Points, in no order, along strands that fork, close into loops and pass close to each other.
Points whose rows are less than 123 apart are linked; no others are.
j473: [  8 -35 -11 -10   9 -17  49 -16  33  42  21  -3 -36   0 -15 -11   5 -17
  -1  19  18  -6  10 -17   4  13 -11  52  18 -13  30  16   5  10  19 -22
 -13   1   6   4 -20 -30  -5 -18  14 -12  36  33 -31  15  -1 -10   1]
j638: [ 11  21  -2 -37  -6 -16  -6  16 -12 -19  11 -33  15  17 -15 -13  17  -4
  15  -5  -2   4   3  -1   7   4  -6  13  -3 -22  26  -2   6  11 -15  -3
  20  -2  -7  -9  23   0  14  10  25 -23   3  24  16  -7 -25   9  -5]
j527: [ -3  11  -5   7   1  -5  29  21 -14  28 -12   9 -24 -40  37  18 -19  -4
 -16  -5  14  23  27  10 -18   3  -4 -25  13   4  13  -8 -23 -15 -31 -19
  22  13  31   4 -40 -16 -10 -11 -23  22  -7  -7 -38  -4  26 -36  -8]
j758: [-13  10  14   8   4   0  10  32  13 -12 -11   4 -18  30   1  26   5   3
  26  -6  -8 -14 -34  -5  -7 -18  20  34   6  -8  23  -4   6  21 -23 -62
  19  16 -13 -35  -8  -8  14 -11  21  -1   5  14   0  -6  -2  21  14]
j284: [ -9  25  17  16 -20  10  -5  19 -19 -57 -12 -17  33  34  -6   1  20  -1
  10   5 -24  -6 -32  24  12 -16  19  34 -19   4  20  -2  20  19 -24  -7
   4  -3 -40 -25   4 -17   6   9   7  -8 -12  -8   7 -14 -33   1   0]
j349: [ -8 -20  14  -7   6   9 -32  10   6  -2   7  15  -8  24  10  15 -16  13
 -12   0 -15  -2  12  13 -28 -10 -10 -31   7  13 -23 -19  -4 -22   8 -15
  11  12 -26   5 -12  21  19  -3   1  20  -1 -15  -6 -25  21   2   8]
j407: [  8 -44  -3 -49  15   0 -10 -28  -3  15  13  33  10  23 -63   8   1  -5
 -13  -6   8  -1  -5   9  -1   4 -11  17   2 -33  -1   6 -13  24  33 -22
   0   1 -10  -1  -2  23  11  23   2   6  29  23   8  -3  11  54   4]
j395: [  1   8  15 -17   6   4 -21  31   5  11  -7 -14   8  10  -3  25   2  11
   7 -17 -26  -3 -15  22 -16 -10  -6 -34  15  19   3 -34 -11   8  -5 -20
  16  22 -15 -30  21  18  35 -14  -3  15  -1  -2 -12 -11   5  -1  -2]
j367: [-13  13  -9 -34  -4 -19 -24  20  -4 -24 -15 -33  17  14 -26 -18  22  11
 -16   6  18  17  13   6  -9  -7  -7   0 -22 -34  20 -13  21 -31 -15  18
  22  -3 -11 -19 -11  -3  -4  25  -8 -24 -13  24  14  -1  -7 -30  -4]
j918: [  6  10   3  11  -5   9  31  -7   5 -12  34 -13   5 -15  14 -10  -1 -10
  -8 -44 -10  13  10 -17  21  14   8  -7  31  10   8   8  18 -13 -31  -2
 -23 -18   1  -7   8   0   9 -29  26  21 -15  -8   9   1 -12 -34   1]
j552: [-19  -5  -5 -23 -10 -13  10  -3   9 -15  10 -32   0  -9   0   2  -4 -24
 -22 -20  -5   2  23 -28  27  -8   7  10  22 -14 -19   3  -4 -26  -4  -1
 -13 -32  -6 -30 -42   5  13  18  -7  -3 -17   8  -4   5  15 -20 -17]
j348: [ 11 -13   6  -2   7 -19  15  29  13   7  36   4 -25 -10   0 -14  -3   6
  -3 -11  14 -40  17   5 -51  -2 -16 -23  18 -30  26  -3  -9 -15   0 -36
  30  36  -1  14  -3 -10 -29 -13 -10  -2  40  13 -55 -20 -16   3  26]
j988: [-13  14  25   6 -10  14 -17  32 -11  -2 -20  -4 -10  11  -6  14  12  18
   5   5 -45 -17 -28  46 -22   5  13 -46   9  13 -22 -35 -13   5  10 -38
   8  30 -30 -46  22  10   4  -9  15  13 -11 -18  -3 -35  -1  21   3]
j821: [ 21   4  -2  33  -3 -16  26 -25  23   8   2  14 -20  13  -4   3  -3  -3
   4  36 -17  -5  -2  12  10   4   1  13   0  23  -5   3 -36  33 -11  -3
 -33  22  24   0  12   7 -20  -4  19 -28  19   1 -17  24  -8   0  26]
j635: [ 31  15  -7  -5   7 -28  21  22   1   2  14  -7 -16 -10   8   6 -23 -25
  10 -26  12  -5  27   5  21   1  -9 -26  37   5 -10 -11 -26   7 -27  -9
  21  16  10 -10 -14  20  15  -7  20  -2 -10 -14  -9  17   3 -35   2]
j405: [-30   9  12 -13  -8 -11  19  37  15 -12   2   1  -1  29  15  23   1   6
   6   8   0  -8 -20   9 -12 -21   2  31  17 -13  23  -2   8 -10 -18 -52
  20  14 -19   7 -20 -19  17 -23   1   1   3  21 -20 -24  -9 -13   0]
j385: [ -9  35 -20  -4 -13 -37  17  -3   5  -7   3  -7 -24 -20  12 -23  10 -32
  24  32  26   1  -9  -9  -3   7 -19 -18 -14 -11   0  37  20  -8  -2  10
  -4   6  17  20  15   8 -35 -20  29  -8  -4  -7 -23 -19 -20  -8  13]
j690: [-25  15  11  13  -7  20   5   0  23  -7  19   8  -8   5   7  13  -7  12
 -17  -4 -18   4 -12 -21 -16   1   3  -5   1  10  21  -1 -13 -10  22  -3
 -22  15   3   1   7 -14 -13 -33  -7   6  12   7 -35 -14 -14   1   5]
j909: [ 24   4   3 -27   7  -9  15  17  10  -3  44 -27  -3  -2  10   5  -1  -7
  -8 -38  15  -4   5 -18  25  21  -1 -24  35  11 -28 -11  -7   1 -17 -25
  13  -3   8 -14  14  26  30 -12  26  34 -12  -2  26  12   9 -21  -9]
j726: [ -7  32 -18  34   3  30 -13  -8 -19 -10 -27   2   9 -26  -5 -18  13   4
  15  26 -13   7   4   0   7 -24   0   2 -22  12   6  20   9 -17   8  59
 -28 -37   8  26   1 -23 -27  -8 -24   1 -21  -8  18  14  -4  -6  -8]
j350: [ 13 -18  26   3  -6  26   4   3   4  -8   0   6  23  21   9  25 -11  30
  -5   1   9  19 -36   7  11   4  30  50 -18  12  15 -14  14  36 -26   6
  11   0   5 -10  18 -21  32  27  -4  -9 -20  -8  28  -5  16   1 -14]
j491: [  3  -1 -15  -1  -8  -9 -34 -32 -14 -14  -7 -21 -12  -1 -21 -12  26 -11
  25   2  12  -9   3 -15   5   9 -11  -1 -15 -12 -38  18  -5   4  45  11
   2  -6   2  -2  21  31 -16  21  18  11  -2  -9  30  17  -4  54   8]
j442: [ -1 -18   4 -17 -17  -1   5 -28  18   0  21  -7 -16  14 -25  15   7 -11
 -14  -5  14   4  -5 -17   8  16   7  38  11 -32 -18  14  -4  17  20 -22
  -7  -1  -9   3 -10  14  15  23  19  -1   4  28  15  18  21  27   1]
j791: [-15 -12   9   4  -7 -11  53 -24  38  33  11  15 -22 -12  -5   6   8  -8
  -4   5   7   6  17 -10  -9  10   0  24  28 -18  13  31 -12  23   2 -25
 -18  26   2  26  11 -24 -32 -25  31 -17  32  21 -45   9 -16 -22  20]
j910: [-10 -16 -14  -6  21  -4 -45 -21 -19  17 -29  27  -9 -28 -12  -1  13  -9
  12   8   1   7  -4 -19  11 -16 -25 -32 -19  11 -17   7   6 -21  47  17
  -1 -32 -13  -1 -31  25 -16   5 -30  15  23   3  11  11  33  26 -13]
j733: [ 15  -7  -5 -24  -7 -24  37  -2  55  28  21 -27  -1   4  25  17 -15  18
 -16   9  27  -2   3 -20  19 -12   8  23  15  -1  -1   2  25  -9   0  -5
 -17  -8  -9  16  12  -9   8 -10  26  -2  -4  -2 -22   7 -12 -58  10]
j468: [ -3  -6 -15  24  15 -14 -13   8  -8  27  -4  28  -7  -1 -24 -11   1   3
  27   4  19  -6  -8 -25 -46  -4 -31 -15  -6 -14  21   9   6 -22  26 -15
  36  28  26  21  -6  11 -28  -9 -16   6  29  13 -24 -12  -7  46  12]
j72: [  9  13  13 -11 -45 -24  -6  -6  19 -18  22 -11 -17  -2  18   2  21   3
 -13  23  -5 -10  -2 -16  14  23  12  28   1  11 -30 -11  -2  35 -36  19
 -21  -2   0  -8  17  19  17  39  47 -33 -19   0  12  -3   4 -22   5]
j4: [ 35 -13  27  11 -19  26   6 -20  -3 -24   3   2  48   7  12  -8   2  22
 -10 -13 -19 -11 -38  12  17   6  23  61 -29  11   4 -14  15  26 -18  38
 -15 -15 -19   0   3 -19  22  42   0 -13 -43 -23  32   7   8 -24 -18]
j26: [-20 -32  22 -34  15 -25 -15  17 -23   6  -6  20  25 -18 -26  -7   9 -15
  -5 -42  -3 -11  18  15 -38 -15 -44 -18  43 -29  -4 -24 -28 -37  20 -39
  42  22 -24 -17 -29  23  14  11 -47  11   5   8 -34 -14  15   3  -4]
j16: [-19  13 -14  17 -14  -3  -2 -23  20   3   2  -1 -12  -7  18 -25   4 -33
   6  41  13   0   1  -3  -7  -6  -7  -2   2 -12 -17  42   8 -17  24  14
 -18  11  29  43 -13  -3 -29 -17   5 -14  13  -5 -21 -36   1 -20  22]
j192: [ -8 -38  17  -2  -9  37 -37 -23  -3  -3 -11  30  22  22 -13  16  15  21
 -35  31   2  12 -11  28 -17  18  29  41 -28 -23 -10  -5  19  17  -2  -2
 -19  -7  -2  -1  -4   4   6  36   7   5 -11  24  47  -2  15  22   3]
j659: [ 10   3  -3  12   5  20  20 -16  11   8  26  20  -9   8  -5 -11  -5  -6
 -12  33 -33  33 -19 -11  34  -4   0  -4   7  32   3   4   3  14   0   6
 -23   1  10   3 -18 -13  20 -18  -7  -7   7   0 -18  -8  23 -41 -22]
j59: [-10 -22   2 -11   4  19 -51 -17   2  -2   2  22   0  10 -48  -2   1  -9
 -22  29 -21  -7  10   5   5 -13  -5   0 -16 -20  -9  15 -11 -10  37  17
 -38  12  -8   4 -21  -1 -25  11 -21 -17  27  14 -30   5  11   7  18]
j185: [-14 -19  -5  -5  -5  15  25   3  18  25  17  -8  14   5 -18  -5 -32 -21
 -12 -26  10  -2   9  -3  -3  -8 -23   7  40 -23  13  23 -11 -13  36  -5
  -3  10 -12  48 -20 -33 -17 -13  -1   1   6  -8 -32 -11 -27 -17   5]
j346: [ 16   0  -7   6 -14 -14  31 -14  13  31  -6  -9  15   2  24  -1 -13  14
   6  10  28   8  -5 -32  38  19   5  39  -8  28  12   9  14   6  -5  25
  -9 -22  35  10  27 -13   5   8   2  -6 -16  -9  27  18   8 -14  -2]
j952: [  4  16 -10  12  17   7  18  -8 -22  -5  11  -4  -7 -25  20 -10  13  -4
  34 -19  16  -5   8 -29  11  32   1 -16  -1   6  -8  10  20 -17  -9  -6
  16 -36  13  -4  11  15   0 -21  -9  28  -7   5  52   9  16  29 -22]
j598: [  5  -2  14   2  14  14  24   8 -11   4   2   9   1 -11  28  -5 -10   4
   0 -41   0  40  -4   7  16   5  20 -18  15  20  23 -12  -1   5 -33  -9
  17 -13   8   3   1 -40  15 -28 -12  28 -10  -8   9   0  -5 -13 -13]
j517: [-23  -7   7 -20  -8   7   7  23  -6   2  -1  -8   5 -20 -12   0  -3 -16
  -8 -40   2   0  23  -2 -22  -3 -31 -25  37 -27  10  -6 -17 -28  12  -6
  14  14 -17  12  -4  -8  -1  -9 -29   3  10   5 -33 -13  -2  -6 -12]
j731: [ 25   5   0   4   4 -11  29  18  23  17  15  16 -22 -26  -1  16 -14 -21
   0 -19  -2 -22  16  19 -12  -7  -8 -45  30   6 -16   4 -41  19 -19 -24
  19  39   6   6 -20   8  -6 -14  18  -4  26  -6 -25  19   7  -8   7]
j430: [  0   2  -4  14   4  11 -35 -22   5   7 -32   2   5 -18 -10  10  16 -14
  16  13  14 -10  15 -14  -9  -9 -19 -18 -29   0 -27  14  25 -13  55  32
 -16 -41  -5  17   0  26 -21  12 -16  11   6 -19  32  20  23  37   0]
j81: [ 12  28  -1 -25  -6  -3   1  23   9   4  -1 -26  15 -16   9   5 -14  17
  -6 -20  12   3  21  15  -8 -11 -26 -25  -7  -5  36  -2  14 -16  -9  32
   5  -2  -2  19  37 -11  -5 -11  -4  -7  12 -10 -15   6 -26 -25   5]
j239: [-25  21 -13   3  17  20 -21   6 -30  -9 -40  16   9 -37   2  -4  15  19
 -15  -9 -19  12   1   8  -5 -24   2 -30 -16  26   5 -10  13 -29   6  52
   5 -35 -16  -5  -6  -4 -14 -18 -55  18  -9  -2  23  17   7   3 -26]
j392: [ 10 -25  -1 -26   3   2  -8  15   0  22 -16  33  -1  13 -45  20   0 -17
 -22  13  -2   9 -21   9 -25 -18 -23  -1   9 -23  -3 -13 -20  24  -9 -50
  41  37   3  -7 -21  29  18  31   2 -26  12  11 -24   6  28   2 -15]
j550: [ 28 -27  -2 -19  26 -14   8  -4  11  13  19  21 -23  -1 -27   5  -2 -15
 -13   1   6  -5   5  12 -17 -17 -13 -28  22  -4 -22  -6 -25  10  -5 -32
  27  34   1  -1 -33  22   4   5  -1 -13  25   7 -24  11  23   9  -5]
j625: [ 22 -11  20  29   0   9  18 -37 -21 -24   7   0  18  -9  29 -28  13  -2
  15 -10 -27 -17 -37   2  14  16  27  15 -23  32 -22 -14  14  21 -39  11
 -14  -3  -6 -22  -6  -8  28  28  -5  -5 -35 -38  11  -6  28  -1 -14]
j605: [-18 -10  -5  36   8  -6 -21 -23   0 -22   2   7   9  21  30 -28  -5 -12
  12  30  -4   9   8  -3  24  -9  20   3 -18   7 -22  16   9 -25  20   3
  -6 -22   1  14 -32 -18  -6 -10 -20  16  -4 -12  18  -5  -4  12  10]
j885: [ -4  17   7  16 -10  16  -3   9 -15 -31 -15  22  32  15 -13  11  -5  11
 -20  -3 -26   3  -5  25  31  -5  10  32 -12   5  29  -2  -1  31 -32  15
 -13 -15 -24 -13  -3 -22  11  19  -1 -30   8  12 -13  17 -33 -24   1]
j31: [ 18  47 -15  32 -10   3  -6  11  -8 -41 -19 -21  17 -17  21 -19   5   2
  18   5  -3 -13   8   6   4 -16 -11   0 -19   9  -5  13  30 -35  10  60
 -11 -26  -9  23  17   1 -21 -23  -3   9 -37 -27  19   1 -22 -29 -17]
j923: [-18  13 -10  -6  15  15  -4  24 -12  17 -28  14  -6 -27   1   6 -15  28
 -25 -11  -2  28  13  -6 -12 -11 -23 -29 -16   5  39 -24   2 -17   6  35
   5 -20   6   6   6 -22 -10 -13 -35  -3   0  13 -20  11  -8  -9 -16]
j574: [ 11   4   3   9 -15   3 -14 -24 -15 -30  -1 -24   6   4   1 -12  13  15
  11   2   6  -2 -15   0  10  19  14  17 -14   9 -24  -7  -7  15   8  30
 -18 -10  21 -11  40  27   2  13  17  -6 -35   1  42  12  -6  37 -11]
j449: [  2  19  10 -16 -42 -14   0  -6  19 -26   8  -2   1  16  -2   9  19  -8
 -12  33 -17   1  -1  19  -2   2   4  15   5  -3 -14   3   5  29 -30   7
  -2  36 -22   2   8   7  26  31  50 -35 -11  -2  -3 -22  -3 -48  -5]
j893: [  9  -8  23   9  10  17   9   1  11 -17   4   6  20  33  11  15 -12  16
  18 -12  22  19 -18  27  -5   6  14  45  -8   1  21 -12   3  21 -34  -9
  15   5   4  14  22 -18  12   0  10  -3  -3  -4  26 -17 -18  10  16]
j486: [-11  -6   0   3  23   3 -25   5 -21  11 -24  -6 -15  -6  34   6 -10   8
  10  -6  14  -1  20  16 -32   5  11 -35   3   6 -32 -23   2 -22  -8 -12
  32  -5   1  -8  -3  26   0  -5 -10  29  -9  -8  31 -19  37  13   9]
j969: [-20   9  10  20  16  11  17  26 -12   3  -2  18 -16 -19  27  21 -14  -6
 -11 -10 -19 -11  14  12 -14  -1  22 -37  29  14  -6  -4 -37   6 -18 -40
  16  17  15 -10 -38  -7  -7 -22  -7  25   2   3 -30 -10  22   0  -4]
j377: [ -8 -29  14 -50  18   8 -17   3 -17  17 -10  52  23  10 -38  36  -5  -2
 -30 -11 -18   6 -22  26  -7 -11 -11  -7   4 -28 -14 -13   0  24  11 -46
  -5  26  -1 -15   5  46  24  21 -12  -4  18  10  -3  12   5  36 -22]
j908: [ 23  -9   4 -16   3  -4  40  -1  42  29   5 -14  -9   6  29  25 -18  27
  19  -5  47  12   5 -26  11   7   4  44  12   5  16 -10  11   7   2 -10
   4  -1  20  10  23 -20  10 -16  19  20   3   5   6  12 -11 -24  16]
j857: [  1  -8  -3  13  10  19  -3 -29 -10   1  13  17  -1   1   9 -18  21 -13
  -5  28 -17  30  -4  -7  28  16  24  14  -6  19   3  15   8  13 -35   8
 -15 -17   4  -5 -23 -22  16   9  -9 -10   5  17  14  -2  25 -19 -25]
j768: [ 12  39 -16  -6  -3 -16 -12  14   1 -18 -15 -38   4  -7  21  -3  -1  10
  10  10  29 -11  12   9 -13   2  -8 -16 -22   0   3   3  41 -27   0  42
  24 -16  -1   4  39   8   0 -11  10   1 -20 -18  19 -17 -10 -16   0]
j710: [ 10  -4 -26  -2   9  -3  30   8 -25  41   0  19  15  -7 -33  -4 -37 -27
 -13 -14 -10   4  25 -16  48   0 -23 -17  21   4  12  19 -19   1  28  20
  11 -16   8   9 -38 -10 -13 -10 -15 -17  31 -33 -20  42  -1 -29 -13]
j269: [ -4   4  17  38   8  47  12  -8 -14  -5 -10  20  26 -21  27  -8 -18  15
   4 -31 -27  14 -15  16  17  -9  29 -18   0  30   4  -5 -20  10 -17  20
  -1  -4   7  23  13 -27  10 -14 -32  18 -14 -39   4  -4 -11  14  -2]
j744: [-11   1  10 -21 -19  -4 -37   8  11 -19  -6   6  -3  16 -48   1  17 -10
  -3   1 -15 -11 -13  -2  -8 -28 -14  -8 -11 -31  -2   7   2 -11  17   0
  -3  23 -28 -16 -16  11 -12  26  -4 -25  16  10 -29 -18   3  12   1]
j75: [  2  -8 -13  -6  -8 -17  -6  -8  -4 -12  17 -17  -9  13   6   7 -13  -5
 -10   7  21  -9  23 -30  24  16   6  33  -9 -14 -21   1  -3   2   6  -8
 -17 -31   5  -8 -42   7  -3  37  -3  -4  -1  29  22  33  20  17   6]
j922: [ -3 -19  10   1   6  16 -25   1   0 -13  -4   8  24  38 -19   5   0  20
  -7   2  14  19   5  36 -28   8  10  19 -22 -19   9 -14   5  11  -7 -14
  21  -5  -9  18   6   4   7  12  11  13   2  23  36  -7 -13  30  18]
j709: [ 15  16 -20 -26   2 -45  25  15  14 -13  27  -6 -34 -11   3 -23  -5 -32
   9  -3  20 -33   3 -18 -11  -8 -20 -27   6 -29  16  21  10 -16  -2  -4
  21  20   4   0  -4   2 -26 -17   1  -6  14   3 -44 -20  -7   2  15]
j541: [ 11 -16 -22 -20   9 -12  39  -1  -2  36  -5  -3  -4  -8   1 -11 -31 -16
 -11  -4  13  25  29  -6  27  13 -24  -7  28   6  26  10  14  -8   6  17
  21 -16   3  18 -20 -29   6  -5 -11   0   4 -13 -12  20  -2 -47 -29]
j611: [ 14   2 -22 -25  20 -28  24   9  -9  15  20  -7 -14 -14  -3 -17  -2 -18
  11 -32  26  -7  20 -38  25  30 -16  -3   6 -14   9  31   3  -4   1  -8
  22 -23  16  -5   2  12  12  11 -11  12   6  28  20  25   1   9 -26]
j766: [-14  15  12  35 -10   4  -7   7 -17 -13  -5 -25 -27   0   9  -6  24  19
  11  22 -27 -12 -27  25 -28  11   9 -32 -16  21 -13 -13  -2  -4  13 -16
 -17  31  -9 -23  28   2 -14 -29  12  11 -25 -17 -14 -39 -12  28   5]
j312: [  4 -28   4  -3  22  -7 -17   5  -5  15  23  26 -36   3 -10 -11  14   9
   4   3  21  -7  10  -3 -59  14 -28 -12   3 -19  15  -4  -6 -28  -2 -37
  27  32   3  18   1   2 -11 -14 -10  16  31  21 -40 -33   0  23  16]
j921: [  8  22  20  44   2  17  31 -13 -22 -30  -2  -2  15  -7  19 -16 -10  -2
  33 -20 -26  -7 -22  29  14   1   4 -11   4  27 -11   4 -29  10 -20   7
 -22   7   8   1  34   2   4 -24   1  19 -24 -35  10 -15  -6  15  -9]
j661: [-14  22   8  -7 -32   9 -18   2  10 -28   8  -5   5  14 -18  13   6 -16
 -25  21 -29 -13  -1  20  -7 -18   5   0   0 -16 -19  -2 -11   5   6   8
 -31  20 -32  -8   3   6  -1  23  25 -36   3  -8 -26  -7  -6 -40  -1]
j123: [-17  -8 -14   0  -7   0 -52   1 -17  -9 -18 -22   9  -5  -1 -22  31   4
 -11  26  18  13  11   6 -20  -6  17  -8 -31 -12 -14 -10  25 -23 -12  26
   0 -17   3 -23 -15  -2  -5  29  -8 -10 -20  22  29 -19   9  -2  -5]
j887: [-24 -34  -3 -17   7  14 -41 -13  -9  34 -19  31   3 -10 -33   2 -18   1
 -14 -10   3 -10  -1  -6  -6 -20 -25 -13  -3  -8  -7   6  -6 -23  52  22
 -25  -4 -11  22 -10   9 -25  10 -37 -10  14   0 -17  -4  24  23  17]
j564: [  5  22  11  45   9  15  11 -11 -11 -26  -7 -12 -22   5  33 -19  14  10
  36   1 -18 -16  -7  19 -12  10  19 -17  -8  27  -8  -1 -24   4   8  -7
   7  15  13  -7  27  10 -11 -40   7  24 -18 -31  13 -26 -15  30  17]
j943: [-24  -2 -10  -2  28  14   9 -13 -25  12  -1   3 -21 -24  21  -4  20  -3
   9   7  -2  26   8 -27   4   8  12  -2 -22   4   6  -3  20  -9 -25   9
  -3 -34  14 -21  -3 -14  -7  -8 -21  18  -4  33  26   0  13  17 -18]
j80: [  7   1  -2 -59  -8 -24  14  13  20  26   2 -39  -2 -12  15   8  -2  16
 -17 -14  43   0   3 -14 -13   3 -19   8  -5 -15  20   3  32 -30  -1  13
   3   8 -10   5  30  -9   8   5   9 -12   7  14 -20 -15  -9 -43  -4]
j796: [  5  -3  11  26 -15  20  -1 -49  -6  -8   9  -1  15 -24  32 -36  25 -11
   1  15  -8   1  -9 -13  29  16  37  23 -18  26  -7   4  22   2 -24  39
 -48 -24   4 -11  -6 -26  16  24   0  -4 -22 -16  28 -14  29 -14   2]
j258: [-18  -8  15 -11 -18   8 -36  18  18  -9 -10 -20   3  36  -1  10  14  20
  -4 -15  14  -3 -14  11 -40   6  18   9  -6 -20 -20 -24   4   6   3 -17
  18  12 -15   4  32  18  16  14  30  14 -18   3  40 -21  -6  32  32]
j911: [ -2 -11 -15   6   9  10 -13 -21  -4  12 -10  18  21 -12   0   9 -26   3
 -11 -16 -14  -5  11 -10  26  -9  12  -4   4   6 -28  -9 -24   6  23  13
 -37 -29  11   3  -8  25  10   8 -12   4  -4 -24  11  41  11  18  -7]
j663: [-15  29  -5  12   9   2   0  27 -14  -6 -19 -16  -4 -20  37  15 -19   0
  17 -30  -7 -18  30  13 -19   0  18 -40   5   1 -12  -5 -13 -20 -13 -14
  15  -5   1  -7 -11  11 -15 -11 -12  20  -5 -24   4   8   8   9  15]
j420: [  7 -11 -24   8  12  29  13 -22  -7  28  -5  29  20 -20 -10  -1 -26 -14
 -15  -5  -7   9  24 -12  36  13   6 -11   9  14  -9  22  -8  13  36  20
 -17 -52  16  22 -16   2 -11  -9 -12   2  13 -44   0  49   8 -17  -8]
j941: [-20 -23 -13  22   1   0 -66  -4 -17   3 -31   7   8   8 -16 -19  25  17
  -3  25  -1   9  19  15 -22 -19  -7 -19 -28  -2 -15  -4  21 -22  14  16
  -7  -7 -10  -5 -23   1 -28  13 -11   7 -20  23  25  -6 -20  28   9]
j842: [-24  -3   2   5  13  -3 -20  38 -21   2 -31  -7  -1  15   9  17   0  18
  33  -6   2  -4 -33  -7 -22 -24  23   5 -10   8  24 -21   9  -2 -12 -30
  33   2   4 -26  -7  -4   8  -7  -8  11  -6  20  13   1 -21  48   4]
j285: [ 15 -15 -12  27  11   8 -19 -30 -26  -6 -10  10   4 -19  23   9  -9  19
  -6  19 -39 -16 -22  -1  10 -17  18 -12 -14  37 -37 -17 -21  18  13   5
 -52  -8   5 -21  14  25  12   8 -14   9 -10 -26  -4  23  19  25 -22]
j739: [-22 -10 -12   0 -13   2   9 -21  29  23   5  -5  19  10 -13 -18 -18 -29
   0  20   4  -1  12  -3   7  -2  -9  34  15 -22   5  37  -6  -3  44  16
 -28  -2   4  39 -10 -18 -19  -7  15 -10   5  -4  -1 -10 -11 -29  23]
j499: [ 26  14  16  10 -28  -8  -9  15 -40 -38  19 -47   8   5   7 -19  31  19
   5 -16   4 -19 -30  -4  25  34  11  14 -15  16 -28  -9  15  14 -22  23
  14   1   7 -31  35  15  13   8  24  -5 -36  -4  50   5 -16  29 -19]
j536: [ 23   7 -13   8   5 -28  14 -10  -1  17 -12  19  -4   1 -25   4 -20  -2
  23   2  18   0  14  -8  10  17 -17   2  -9   6  24  12 -32  36  -6   9
  -7  16  17   8  36   3  -8   4  20 -30  24   3  -2  28 -26  13  21]
j356: [  9  15  18 -13 -18 -14  -5  33 -22 -34   3 -31  25  26   1  -5  33   0
  17  -5 -24 -13 -31  22  21  24  17  17   5   9   5 -18  23  19 -45 -18
  23   3 -14 -43  15   3  31  17  17  -5 -23   0  37 -12 -14  11  -5]
j280: [ 21  -2 -14  -3  25   4 -26 -15  16 -19  21  -4  -6   9  23 -21  -8  -9
 -12  20   9   1  24 -17  19   5  14 -19 -14  -5 -11  14  20 -39  19  16
 -21 -31  -4  12 -12   4   3  -9  -5  23   6 -10  20  -3  11 -24   6]
j253: [ 24   8 -26  -4  -9 -34  30  -8  10  33  -2 -12 -12   2  -9   7 -16  -1
  23  16  36  -6   8 -25  20  25 -28  24 -14  -2  14  21  12  22   0  21
   7  -6  20  25  28  10 -23  14  26 -26  11  -2   6  21  -5  -8  10]
j436: [-27  19   2  46   0   0  -5   4   2 -25   9 -10   7  19   6  -8  -8  10
  -3  19 -21  -9  -8  -8  12 -20  17  10  -4  17  10  -2  -8 -10  19   8
 -18   2   4  11 -26 -23 -21 -10 -23  -1  14   2 -18  -3 -31  14  14]
j48: [ 18 -13 -12 -20   4   5  20   8  13  25  -2  14  -5   2 -15  18 -17  -3
 -28   4 -10  32   2  13   9  -1  -4   0  17  19  18 -16  -5  34 -13  -2
   7   9  14  -2  -9 -19  29   2  -6 -17  11   0 -25  23  13 -44 -28]
j212: [-12  22  16  26  -8   4  16 -13  38   2  11   4 -17  -1  -8  12  11  15
  -7   2 -19  -4  -3   7 -20  -9  10   5   6  10   4   7 -32  25   8  -4
 -22  40   0   5  34  -8 -28 -18  15 -13  32   8 -45  -1 -28  -6  27]
j380: [  1 -12 -12  -6   2 -21   7  16   8  26 -18  -2 -17   7 -13  19 -13  18
  30   5  24  -1 -14 -33 -24 -18 -17  17  -7  -4  27 -14  -3  -3  12 -20
  16   0  10  -1   2  -3  -2  -2 -10   8   6  29 -11  10 -10  25  -1]

A fork is a point with three links, a tip a point with one. Leave the first point through the second and follow the links. Name the first fork or tip that comes.
j312 / j348 -> j26
j635 / j909 -> j969
j988 / j766 -> j731
j430 / j910 -> j72
j857 / j659 -> j285

A piece is two or more points that can be reached from each other along the links. Count, over all rows, the pieces, the separate loops (a circle has one, a figure eight two, a Y none), the forks (points with three links) and the tips (points with one).
pieces -> 5
loops -> 2
forks -> 7
tips -> 13
